Each scene shows the same named points in several views. A view is turned or mirrored, and shifted as a whole, has a little noise and may leave points out.
In the rows, zero is written as 128.

Scene 1
View 1
K893: [ 59 141 127 151 149 144 131 129 160 150 118 125 141 109 134 144  80 119
 162 164 113 112 112 115 172  77 114  80  77  90 134 128  97 129 100 145
 141  86 125 126 101 129 156 138 135 147 189  89 155  94  40]
K9: [ 51 120 112 140 163 153 153 125 139 111 136 146 138 109  96 159 107  94
 130 189  94 115 104 102 105  73  90 119  96 112 163 128 108 152 109 147
 164  87 161 101  78 129 126 155 148 117 157 104 180 118  70]
K260: [108 166 133 138 147 130 115 158 158 163  81 136 102 135 153 106  51 137
 145 155 111 151 133 152 157  80 104 137  77 104 121 130 106 102 128 170
 154  92 131 156  94 118 140 131  93 127 163  75 170  87  60]
K91: [ 84 141 161 164 193 123 120 132 186 166  94 148 131 120 129 143  98 113
 164 168 102 110 118 160 186  90 117 110  82  78 103 153  96 119  68 125
 173  94 107 132  83 123 148 144 120 122 138  79 168  80  71]
K596: [ 76 164 108 151 183 132 116  80 172 127 106 132 136 105 130 145  83 132
 127 178  97 112 130 125 126  97 125  89  86 131 160 161 128 169 119 143
 128  80 133  99  67 106 155 177 150 159 175  93 154  85  16]
K974: [101 198 140 149 148 105  95 143 143 185  77 153 109 137 170 126  27 143
 160 138 130 141 123 127 154  68 109 134  60 112 137 159  84 111 116 159
 125  94 143 137 130 121 133 112  92 147 192  63 184  80  22]
K886: [ 65 136 103 159 138 145 157 152 155 135 132 148 128 113 114 167  88 117
 117 173  84 120 110 107 119  77 106 113  96  91 133 121 105 148 138 158
 143  77 140 126  94 122 149 149 157 125 148  63 174 101  49]
K233: [ 70 138 102 132 170 153 127  92 159 114 110 122 143 109 125 132  95 114
 130 186 101 119 121 117 123  83 109  87  84 130 168 130 132 158 118 149
 142  90 142 110  67 122 145 168 136 149 187 116 152 109  44]
K809: [ 92 143 139 151 170 130 135 151 155 149  94 159 108 131 124 123  84 108
 139 172 101 131 117 143 139  82  90 153  84 107 125 141 102 116 110 152
 181 100 147 136  83 122 131 138 106 101 135  87 193 103  84]
K447: [ 86 112 124 144 180 158 157 140 175 120 107 142 117 121  98 127 120  98
 115 194  79 125 121 161 129  98 100 132 101 100 129 124 128 130 112 150
 196  95 136 130  44 114 143 177 133  97 112  98 172 106 106]
K196: [ 73 122 120 155 141 150 159 167 152 138 126 151 112 125 112 145  99 105
 119 180  84 127 106 123 122  81  91 134  99  86 128 115  99 128 131 158
 173  86 143 139  87 127 141 144 138 102 135  76 184 109  81]
K956: [ 39 130 101 143 181 150 130  66 156 106 132 121 165  94 112 164 110 105
 141 189  98  95 113 102 127  84 115  67  85 124 173 147 127 180  95 127
 135  83 139  79  65 122 145 177 164 159 191 119 145 103  29]
K161: [ 86 127  83 120 142 170 151 133 142 105 111 116 116 122 118 112  96 116
 106 186  92 146 120 127 102  82  92 127  97 121 163 102 136 144 156 179
 162  92 156 134  59 119 133 172 128 123 165 109 166 118  77]
K806: [ 87 139  79 134 125 164 153 143 141 116 117 119 113 115 129 124  80 129
 105 172  89 144 119 114 101  83 103 119  89 114 159  97 127 143 171 190
 144  83 154 136  77 113 146 162 135 135 172  89 158 114  54]
K732: [ 74 146 172 159 196 111 113 124 170 168  89 159 129 127 127 140  83 103
 174 169 114 111 116 148 183  71 100 120  72 101 117 171  88 115  55 120
 170  99 129 118  91 130 136 132 105 119 148  96 179  88  71]
K861: [ 63 126  72 133 137 173 153 119 151  98 132 109 133 103 115 136 100 118
 106 186  86 130 115 104 102  86 109  90  98 116 166  99 138 164 153 169
 139  81 146 123  66 119 151 174 162 142 181 104 143 114  45]
K249: [109 168 136 147 177 122 115 134 170 155  80 153 107 129 140 119  69 132
 134 165 101 137 131 156 142  87 106 150  79 113 126 152 110 125 114 153
 162  97 137 130  82 115 136 144 107 126 144  79 186  80  60]
K665: [ 82 157 131 130 180 131 130 132 128 128  97 169 111 136 115 128  84 102
 130 179 101 140 116 130  99  65  74 173  81 138 154 161 103 136 118 150
 180 101 174 110  78 123 102 135 106  97 133 103 215 114  83]
K624: [ 81 122 106 153 132 159 158 164 168 130 120 133 111 124 117 140  89 124
 112 176  80 130 115 129 133  91 109 116 102  78 122 100 118 128 140 170
 160  83 126 155  77 121 158 155 146 119 141  69 160 104  72]
K554: [ 60 129 120 151 160 149 153 137 154 128 126 149 127 113 105 157 101 103
 123 183  87 114 107 122 121  81  98 119  99 100 142 127 107 146 113 143
 165  86 142 121  79 125 135 155 149 115 145  88 181 106  64]
K682: [102 143 121 147 154 139 143 162 162 145  98 150  99 130 129 130  76 125
 118 171  89 137 127 147 135  87 103 141  93  93 127 122 110 124 137 164
 167  91 137 151  80 116 142 147 125 112 135  70 174  93  70]
K681: [100 185 122 136 179 123  92  92 164 148  74 124 123 120 157 115  55 141
 145 161 122 133 141 137 144  88 124 107  64 138 155 161 125 141 119 154
 126  90 133 112  83 104 150 159 114 167 194  92 156  80  18]
K266: [ 57 114 115 142 163 163 148 113 165 119 125 120 144 105 115 145 114 104
 138 189  94 109 113 124 140  87 108  87  91  98 146 117 121 145 104 144
 163  88 132 120  65 130 153 170 144 134 169 110 150 107  69]
K804: [ 74 121  77 115 161 184 131  71 152  85 111  88 145 107 119 107 107 114
 114 196  97 132 128 119 115  94 108  91  89 143 185 109 161 168 142 172
 157  90 150 105  35 117 142 195 145 150 192 135 139 118  61]
K633: [ 63 114  90 135 110 178 166 159 146 120 133 101 127 118 122 135  92 115
 122 178  90 136 110 108 132  79 109  96  97  84 146  73 115 130 150 182
 150  80 134 151  91 126 157 152 146 131 188  91 149 124  64]
View 2
K233: [174 140 126 155 110 143 159 127 151 108  90  92 114  95 182  90 100  43
 121 146 141 157  99 146 145 112 165 152  99 119 130 109 136 140 148 168
 115 133 155 114 154 131 132 157 127 168  94 152 125 136 147]
K91: [163 148 132 118  88 136 143 110 196 107 117  90 120 108 193  95 137 174
 131 146  88 140 108 154 140  56 152 198 126 157  96 114  95 203 116 162
 120 117 126 120 168 167 104 195 146 179 130 127 146 116 168]
K161: [168  89 128 176 123 116 143 140 150 114  86 118 114  96 144 100  97  47
 138 167 126 153  99 143  85 112 169 131 107 152 113 129 110 130 154 144
 101 138 130 106 135 121 119 133 114 145 106 156 121 129 130]
K196: [162  95 140 154 122 114 131 146 172 115 107 107 135 106 135  94 114 112
 147 163 108 123 100 153 100 109 158 157 120 160 102 136  99 159 149 143
 104 115 120 120 145 133 117 153 128 162 125 140 112 135 142]
K861: [167 111 131 174 130 143 162 141 174 108  81 101 126 102 154  97  84  43
 142 145 143 155 108 145 110 117 154 110  91 135 135 122 135 131 164 171
 102 133 150 114 148 104 136 170 135 141  96 147 108 125 131]
K9: [142 134 132 153 127 141 137 165 148  97 109  93 143 102 134  82 105  80
 139 141 116 115  84 158 123 130 157 155 122 128 105 137 121 155 156 164
 103 120 145 129 146 122 146 141 132 166 121 118 105 163 151]
K447: [174 107 150 145 116 108 114 144 160 126  92 114 119  98 141  78 114 100
 146 164  98 120  88 155 126  98 167 178 117 160  91 132  86 181 165 141
 122 135 113  92 159 136 108 152 123 190 126 169 107 160 164]
K682: [160  86 132 157 109 108 140 130 182 113 118 108 126 105 151 108 120 140
 140 166  99 134 109 142  85  91 153 162 118 167  94 130  94 164 125 137
 101 118 112 127 142 154 109 156 129 164 130 143 129 119 131]
K886: [150 101 135 155 126 127 148 148 193 105 117  91 149 119 129  99 102 114
 156 145 114 113 107 147  96 118 142 131 114 153 106 144 121 163 146 163
  92 108 127 145 151 125 137 177 145 157 126 126  96 119 131]
K804: [180 131 127 168 119 143 162 129 147 114  63 106 101  90 182  92  87   3
 123 150 143 173  97 145 138 117 167 130  90 126 137 107 141 122 168 169
 117 151 160  93 148 114 122 146 117 149  80 161 127 142 143]
K956: [159 174 122 143 114 175 164 142 166  96  99  71 134 101 180  84  96  50
 127 116 146 140  96 153 172 125 153 148 102  97 142 113 155 150 156 199
 111 124 166 127 164 122 153 178 149 167  98 121 118 147 155]
K809: [152 116 128 146 104 114 128 137 157  98 122 107 118  98 149 103 131 144
 130 168  89 123  95 148 100  95 166 195 140 155  84 132  84 170 125 133
 107 117 123 121 135 156 115 133 124 170 140 123 134 139 146]
K260: [153 100 119 152  97 119 148 111 181  95 116 107 107 110 178 115 130 163
 125 174  97 154 118 135  71  66 157 171 135 167  92 117  98 157  99 133
  98 117 124 127 133 162 104 153 123 139 131 120 158  90 128]
K249: [163 110 129 145  92 108 141 110 170 101 131  95 112 103 178 109 138 147
 121 171 101 139 113 136 104  87 162 191 127 157  91 118  97 164 107 142
 105 111 120 139 142 169 107 147 131 170 138 138 145 112 134]
K681: [168 140 112 152  82 140 177  93 177  93 127  78 105 103 222 119 129 112
 100 156 132 173 119 128 129  81 158 172 111 124 113  96 132 146  95 166
 113 119 152 146 131 175 117 165 134 152 104 129 167  92 127]
K596: [176 140 128 148  98 143 162 114 179 100 120  70 127 112 201 103 117  77
 116 137 146 145 108 138 158 110 155 158  97 114 129 108 141 149 130 186
 114 119 149 145 154 154 134 180 146 177 106 148 130 119 133]
K633: [147 105 133 158 136 149 153 158 190 108  76 117 137 111 126  95  87 106
 163 142 109 140 105 154  76  91 142 122 113 163 119 138 118 164 165 160
  97 127 137 106 158  95 123 178 136 124 111 119 107 116 146]
K974: [137 121 101 146  86 140 175 105 185  77 146  83 124 120 192 129 140 180
 105 158 105 153 127 119  75  77 144 175 141 141  89 112 116 151  70 150
  87 104 146 167 123 177 121 152 136 129 129  84 180  76 119]
K732: [148 169 122 116  90 142 143 127 165  89 127  84 121 100 178  91 140 181
 120 144  81 121  91 160 140  72 159 220 144 136  82 123 100 203 116 154
 113 117 139 123 157 165 125 158 139 179 134  98 150 143 174]
K806: [165  81 132 173 124 119 155 137 172 109  91 107 119 107 144 106  94  63
 138 166 127 156 117 137  76 107 157 116 101 151 116 128 123 127 143 152
  98 123 134 125 136 119 116 152 124 133 107 146 117 110 122]
K266: [163 143 136 146 119 152 148 149 168 107  85 101 129  96 159  83  92  85
 146 138 120 140  89 158 134  97 158 154 110 139 117 126 121 171 163 172
 118 133 145 100 164 116 126 174 136 162 107 128 112 143 158]
K665: [149 107 125 161 108 110 126 141 125  97 141  95 125  95 144  97 133 107
 113 169 106 111  85 143 101 127 173 190 142 130  76 136 101 142 116 127
  95 116 132 140 114 159 134  97 108 178 142 118 127 162 132]
K624: [163  89 139 156 125 119 139 144 193 116  97 111 133 118 133 101 102 119
 160 155 104 135 108 154  87  93 149 136 108 172 105 141 101 168 151 152
 108 118 113 112 156 123 114 180 136 146 124 144 106 116 140]
K554: [152 119 138 145 121 130 139 152 168 105 110  93 146 109 132  87 110 109
 143 144 112 111  95 155 115 115 152 160 119 142  98 138 109 164 146 162
 101 120 132 128 153 128 135 159 136 170 129 128 104 146 148]
View 3
K233: [108  77 142 106 120 126 160 140 135 165 133 150 139 122 110 100 128 110
 153 117 145 122 123  86 143  95 129 150 119 127 102 166  97  80 164 131
 169 132 117 126 106 185 154 176 127 180 111 109 151 175  92]
K249: [117  97 134 128  72 123 109 130 122 163 111 102 132  92  90 128 134  92
 178 119 139 120 159  99 137 125 141 150 109 107 110 155 101  78 132 139
 100 107 139 145 123 150 137 144 158 147  92 109 102 128  98]
K665: [104 111 142 123  58 127 102 144 113 161  81  97 154 108  92 112 135  83
 196 124 147 134 133 106 136 116 119 141  98 144  84 162  70  76 163 117
 118 131 130 141  94 164 124 127 140 177 123 136  71 149  93]
K624: [148  86 135  83 128 121 107 151  97 170 134 131 141  97 105 130 155  61
 139 126 149 126 131 120 112  72 143 157 104 117 105 147 127  62 178 148
  96 139  86 139  99 168 172 174 152 163 132 129 107 134  99]
K732: [ 93  83 141 135  87  97  86 128 132 152 132 111 114  98 102 131 129 108
 114 123 102 107 143 106 143 121 169 164  86 118  95 173  78 105 146 141
 119 114 135 120 132 147  89 137 189 143  86  78 138 100  97]
K974: [111  85 143 115  51 132 147 126 105 165 108  92 155  86  98 116 103  91
 169 116 138  73 134 120 123 147 136 135 137 123 114 131  69  94 106 147
  87 105 136 174 129 136 132 153 187  99  61  68 136 151 106]
K447: [124  98 141 117 111 117  81 149 127 167 129 129 120 108  99 133 159  87
 148 134 134 161 149  87 138  74 144 163  74 108  95 180 128  68 187 130
 123 130 109 112 110 169 141 147 133 196 144 140  86 124  87]
K809: [116  97 141 117  78 120  81 143 117 157 106 102 133 100  99 136 145  87
 159 134 131 132 136 110 134 105 142 152  89 122  92 165  89  81 162 134
 107 121 120 142 109 147 118 130 165 163 112 110  86 124  97]
K633: [149  69 161  70 137 136 141 166  99 169 136 152 154 112 120 122 142  68
 142 135 159 123 110 116  94  56 122 149 115 114 105 138 130  59 178 144
 109 142  67 153  85 164 177 177 139 165 130 106 128 173  96]
K596: [108  85 112 124 116 114 163 120 133 168 138 143 127 117 101  87 122 110
 154  94 139 105 140  91 156 118 145 147 125 127 106 164  99  92 143 140
 170 131 136 118 129 193 166 195 127 166  94 119 156 155  89]
K260: [134  84 160 112  70 137 120 143 113 173 114 103 139  82  95 141 130  83
 167 129 148 114 146 113 111 115 133 142 116 100 113 142 109  80 126 146
  84  97 127 163 117 131 143 143 168 129  84  88 107 143 109]
K804: [119  76 161 101 134 143 185 152 156 171 133 170 137 136 114 103 129 111
 173 129 160 155 117  60 138  70 103 153 120 108 103 174 120  66 177 123
 190 134 105 117  95 194 174 183  96 213 133 120 144 197  89]
K196: [129  96 137  98 111 121  98 150 107 156 122 122 139 102 100 119 151  74
 152 127 141 129 135 110 126  80 142 153  94 124  99 159 109  70 180 138
 105 141 101 133  98 166 154 162 142 176 134 130  95 140  91]
K806: [138  85 150  86 111 145 154 157 105 175 121 140 157 112 107 106 140  69
 185 124 166 129 125 105 116  80 109 142 126 124 104 141 117  58 167 129
 126 136  90 153  87 179 184 178 121 172 130 130 109 183 102]
K161: [128  92 158  93 108 142 142 158 122 173 111 148 154 123 109 113 144  79
 181 134 163 148 122  87 117  79 103 144 110 119  97 154 119  59 176 123
 131 139  96 141  87 173 175 160 113 196 137 128 104 182  94]
K266: [118  79 149  96 140 116 125 145 132 164 148 159 133 117 118 116 141 103
 117 130 133 131 119  89 130  71 142 163 101 119  99 174 115  79 178 139
 156 136  99 109 105 179 143 172 137 185 121 107 140 146  91]
K91: [122  84 131 135 103 104  94 120 137 163 154 120 103  92  99 142 139 105
 123 124 117 110 164 102 144 112 175 163  97  92 116 167 115  95 130 156
 108 102 139 122 141 141 131 160 179 129  83  88 138  99 101]
K956: [ 92  75 127 107 148 102 168 129 140 157 150 170 133 134 115  75 123 125
 120 104 129 106 111  88 152  92 149 154 119 141  97 180  82  95 172 135
 203 152 109  97 110 205 151 197 124 188 108 107 182 170  85]
K861: [132  76 144  83 142 133 168 155 116 170 129 161 154 127 115  92 137  88
 158 119 158 129 114  95 127  71 114 149 121 130 107 155 115  67 177 134
 159 150  85 128  92 190 186 190 112 188 132 131 138 187  90]
K681: [104  84 141 128  81 134 180 120 141 167 127 124 130 108  97 103 109 115
 181 112 141 102 150  85 145 137 131 141 134 105 116 152  98  92 110 143
 146 101 151 143 134 162 151 173 140 136  65  90 154 168 104]
K554: [115  94 129 101 122 106 105 145 109 157 125 130 145 113 108 108 144  88
 128 118 133 122 125 119 134  87 144 155  97 141  89 163  98  80 176 137
 132 154 101 119 101 177 145 167 147 178 126 126 113 136  88]
K893: [121  60 151  98 126 111 142 135 116 161 149 140 133 106 112 116 124 102
 111 121 132  92 113 110 121  94 154 155 117 121 109 153  98  90 148 153
 127 126 103 136 118 156 138 176 170 139  91  73 165 145 100]
K9: [103  89 140  94 126 106 115 152 117 152 117 139 152 122 111 100 138  93
 138 119 135 120 103 109 135  84 135 146  99 159  84 172  74  79 194 124
 149 157  94 113  89 186 133 157 139 189 134 118 119 154  84]
View 4
K809: [138 160 106 165  98 108 180 135 148  92 131 115 185 150 166 109 149 115
 107 127  94 196 117 140 128  92 125 139 160 126 145  97 149 175 137 154
  95 163 131 136 124 121 135 125 134 123  85 130 114 100 181]
K633: [145 119 112 148 112 113 163 117  73 140 119 138 138 139 100 107 116 119
  61 113 115 170 158 126 141  85 136 112  99  83 157  63 139 185 123 162
 108 165 141 140 159  75  97  89 141 129  88 119 149  98 111]
K260: [137 145 116 141 121 101 134 123 129  97 107  91 183 135 152 107 141 108
  67 141  89 221 123 138 139  98 149 122 178 133 140 115 160 207 135 158
 109 159 111 127 135  82 128 135 140 156 112 139 125 113 165]
K447: [154 145  82 157  87 103 180 143 118  90 142 135 180 120 134 111 125 123
 111  83 102 175 127 144 136  73 116 161 118 125 137  61 147 162 123 144
  92 179 137 140 131 134 153 115 143  86  63 115  99  76 161]
K554: [145 143 120 163 101 122 198 122 116 108 136 140 136 146 138 105 135 125
 110 114 118 171 121 141 123  98 116 133 121 109 158  85 139 159 125 145
 113 160 146 153 124 112 111 116 142  99  61 109 118  92 144]
K596: [142 137 139 126 107 122 166 105  87  93 102 114 107 116 116  96 161 133
  65 106 138 181 115 174 132 121 110 133 159 135 151 123 148 151 134 116
 152 162 138 172 126 116  99 155 154 109  36 126  89  70 121]
K681: [132 148 141 115 113 123 122 107  95  85  85  77 128 116 140  98 179 123
  42 129 122 204 116 177 147 118 128 121 191 147 148 145 154 182 145 129
 138 159 121 148 132 104 108 167 153 144  73 145  90  93 134]
K91: [155 161  65 143  96 102 148 131 147  57 125 104 152 103 166  89 144 123
 107 120 113 225 107 150 123 102 128 115 182 146 172 114 152 203 118 133
 139 172 118 146 143 106 121 153 190 103  86 111 111  81 160]
K886: [145 126 139 164 117 113 203 115 112 119 129 149 134 153 123 109 107 119
  96 118 119 181 127 126 114 105 124 129 130 112 152  94 148 168 121 149
 125 164 145 156 135  91  88 116 150 121  71 103 129  94 134]
K196: [144 136 117 164 102 106 190 133 116 113 135 133 173 143 130 115 124 118
  97 108 107 188 130 131 127  87 124 142 124 110 144  81 150 169 122 153
 104 170 139 143 133 110 126 114 134 114  77 118 117  91 152]
K266: [155 145  90 149  86 124 166 119  87  99 128 134 120 123 125  95 155 131
  90  96 126 164 135 161 145  91 116 122 113 110 171  74 133 164 127 138
 121 162 142 151 139 116 102 110 152  90  60 112 117  78 119]
K974: [128 160 147 139 129 123 143 110 136  95 100  88 148 152 174 103 161 110
  64 181 107 229 110 146 134 119 143  97 209 140 157 155 160 206 152 154
 137 144 115 135 129  73  92 160 145 177 112 140 126 127 165]
K893: [151 155  95 145 102 126 151 111 105  96 118 116 109 123 146  85 155 124
  86 136 124 193 128 155 134 108 133  90 145 120 184 107 136 193 133 142
 141 152 132 150 143  86  80 127 170 119  80 113 135  96 121]
K682: [138 149 105 157 104 103 167 132 126  97 130 121 180 138 145 112 129 120
  95 118 102 192 127 134 132  87 130 132 136 118 145  85 150 188 124 156
  97 165 131 130 136 107 134 117 140 123  90 128 121 100 164]
K806: [136 114 154 141 119 113 164 111  73 137 109 127 153 144  93 120 125 118
  42 111 118 173 146 138 141  92 133 140 115  96 134  87 151 162 130 150
 104 162 140 142 137  94 115 108 117 138  77 134 119  97 123]
K9: [141 150 131 172  86 135 204 118 108 116 138 142 124 158 134 104 158 126
 107 113 125 155 126 161 138  97 110 134 111 105 161  81 130 141 135 144
 106 155 151 159 121 125  98 110 126 104  49 119 115  89 136]
K624: [151 124 108 155 114 100 181 128 107 112 131 143 162 139 115 112  98 113
  89 104 103 193 136 119 117  88 132 132 113 106 143  71 149 177 114 151
 114 174 138 142 145  93 118 110 149 118  85 111 132  91 138]
K804: [148 131 124 117  87 127 135 108  38 118 104 120 117 111  82 104 174 139
  34  71 130 141 151 185 173  87 115 143  94 105 143  71 130 137 135 128
 101 160 143 157 136 127 121 110 124 102  30 147  92  73 102]
K161: [136 126 137 146 106 113 164 122  72 132 115 126 160 142  98 115 138 118
  56  99 109 161 148 150 150  82 129 150 104 100 129  72 146 158 135 153
  87 164 142 140 136 111 133 101 112 127  67 147 110  92 128]
K233: [139 145 124 135  97 129 154 112  78 106 111 117 113 126 113 101 173 132
  62 103 130 164 132 173 155 104 115 127 129 121 155 100 136 155 140 131
 121 164 143 155 133 117 102 128 140 109  48 131 103  78 116]
K861: [144 120 157 136 114 129 169 101  49 137 100 134  99 139  83 108 145 127
  44 100 135 157 144 156 142 105 120 122 105  96 151  91 136 150 129 139
 125 160 148 157 141  90  84 108 132 123  51 125 123  85  97]
K665: [123 160 151 169  99 128 201 131 139 107 127 113 183 170 168 119 177 119
  99 132 100 170 109 155 140  98 116 160 151 125 137 103 148 143 148 152
  84 148 143 139  99 136 140 122 101 130  67 143  91 106 183]
K732: [152 184  75 162  83 124 164 134 158  60 130 105 148 124 197  89 180 125
 131 142 108 207  94 161 132 107 120 112 182 145 179 121 145 189 135 144
 126 153 124 148 121 121 113 147 166 105  79 114 113  93 172]
K249: [139 145 116 146 118 108 154 127 135  86 119  93 176 133 155 104 144 115
  87 127  99 215 112 152 130 103 132 143 183 141 137 118 162 184 133 142
 119 166 123 141 121 110 135 153 146 135  90 133 106 100 173]
View 5
K682: [137 106 191 123 145  84 116 129  92 148 116 136 152 166 116 114 128 133
 175 116 129 131 108 140  91 133  62 142 125 134 108 146 137  79 120 122
  97 139 125 174 143 120 100 150 159 162 120 122 142 151 137]
K266: [127 100 176 132 136  81 145 118 116 100 133 114 153 164 140 120 146 159
 134 100 129 171 144 134 105  98  92 132 123 135 119 164 130  98 111  71
  87 136 110 142 108 135 111 161 212 201 111 154 151 170 176]
K260: [148 109 195 118 157  85 106 137  88 151 104 154 142 138 134 124 133 129
 174 120 135 123  92 151 104 139  72 142 115 126 121 172 156  99 113 122
  98 130 162 191 144 105 104 118 130 159 123 122 132 129 125]
K806: [131  96 186 112 162  81 151 120 106 149 139 111 148 142 100 140 134 127
 200  97 127 126 130 125  94  76  76 107 138  97 100 160 121  93 119  84
  86 152 108 170 122 121  95 185 172 156 104 144 114 145 164]
K196: [127  98 181 127 136  89 135 113  92 140 123 132 160 169 105 114 132 151
 171 111 139 131 118 126  95 116  69 138 132 136 107 135 126  74 119 107
  96 144 109 151 142 123  98 169 187 170 114 130 144 160 159]
K596: [137  90 198 126 164  65 116 113 108 118 155  86 121 173 137 119 143 115
 147 118 123 178 168 152  89  82 102 155 140 129 120 210 113 127 155  96
  86 132 138 158 102 138 111 141 194 195  83 162 131 147 125]
K804: [118  93 187 112 183  76 152 124 139 137 156  71 156 141 123 139 129 119
 175  98 130 174 168 134 120  54 113 102 151 115 122 175 133 107  93  41
  87 127  96 142  92 139 107 181 215 206  95 182 131 140 190]
K809: [138 102 175 126 135  97 105 120  90 152 100 150 167 166 120 118 130 144
 151 129 142 126 108 128 109 140  78 156 132 153 125 133 139  78 118 127
  97 126 141 160 156 112 121 134 185 187 120 126 154 147 136]
K974: [168 110 181 119 142  81  90 123  78 134 101 169 121 123 135 136 151 115
 145 122 132 112 109 151  98 128  88 152 122 120 124 216 137 133 156 132
  85 135 204 211 136  92 125  96 127 157 106 125 111 123  94]
K893: [150 107 176 138 127  81 133 119 103  83 118 149 129 144 154 122 162 154
 125 100 129 156 131 154  96 120  95 136 109 121 117 196 130 116 131  82
  79 144 146 168 109 119 110 127 176 183 108 139 133 158 147]
K233: [131  96 179 123 159  83 132 117 115 125 141 100 146 151 131 134 138 131
 149 109 134 168 154 133 112  74 107 132 139 129 123 185 124 114 123  77
  86 127 127 153 103 129 120 155 208 200  95 164 137 145 157]
K633: [131 105 176 122 138  87 171 123 106 112 133 140 144 132 119 133 153 161
 176  77 125 127 119 133  91  92  71  95 112  95  93 156 130  88 105  62
  81 155 102 166 110 121  86 183 169 153 113 137 121 163 188]
K732: [147 109 174 145 120  92  89 119  85 115  93 155 150 173 157 109 148 154
 103 135 145 159 116 145 109 161  92 173 119 167 145 172 145 103 133 124
  93 115 164 156 138 116 135  95 196 207 120 125 167 156 115]
K9: [130  91 159 135 113  86 140  88  97 119 125 123 165 160 107 137 145 149
 137 101 145 134 148 108 102  90 100 134 149 131 113 146 102  94 136  92
  78 147 121 144 133 121 126 167 233 194  99 149 136 162 163]
K447: [113  98 185 129 144  90 127 129 104 146 119 112 177 186 121 101 114 155
 168 121 136 156 116 130 104 129  70 147 132 160 114 117 143  59 100 105
 109 131  96 137 145 136 104 169 208 196 116 138 170 165 160]
K91: [134 108 199 144 139  84  94 141  93 111 109 137 138 178 165  85 140 150
 126 131 133 179 113 167  93 165  76 169  98 159 130 180 149  98 122 116
 106 116 150 163 132 125 107 105 167 194 115 130 165 159 114]
K249: [142 104 192 121 159  85  92 131  89 158 111 136 144 166 129 115 127 124
 167 136 136 136 112 146 104 135  73 162 131 146 121 166 143  92 130 131
 101 126 156 175 147 115 115 124 161 174 114 124 148 136 116]
K161: [124  99 186 101 173  94 143 128 121 174 133 108 175 129  95 147 117 121
 206 105 138 112 125 118 122  69  86 102 152 113 109 142 138  84  93  80
  92 137 105 164 129 116 105 182 181 168 112 157 125 132 184]
K956: [138  90 171 137 144  72 140  97 112  88 153  88 139 165 141 135 158 139
 116  91 132 186 186 132  99  61 122 139 141 129 129 201 104 128 146  62
  75 131 121 137  92 140 119 154 239 215  85 173 131 168 164]
K861: [129  91 186 114 155  79 166 109 119 121 156  94 148 150 114 139 138 130
 175  86 125 149 156 127  97  60  91 114 136  99 103 171 113 104 121  57
  76 150  99 154 102 132  99 188 199 176  91 157 122 155 177]
K624: [129 110 190 135 138  87 148 124  93 125 129 136 150 169 115 109 142 158
 176  92 125 131 110 138  81 122  56 131 116 121  97 141 128  70 118  97
  94 155 103 159 133 123  85 177 173 156 112 126 142 167 162]
K886: [135 101 178 140 119  81 148 100  76 111 133 136 136 168 108 123 152 155
 166  96 124 130 132 127  73 100  69 137 125 116  94 154 101  90 147 104
  82 162 117 163 131 127  95 176 189 159  98 128 127 168 144]

In a view up to two points have been moved. Name them for each view, in the order of its rows, or write none.
view 1 => K91, K196
view 2 => K233, K633
view 3 => K665
view 4 => K682, K861
view 5 => K161
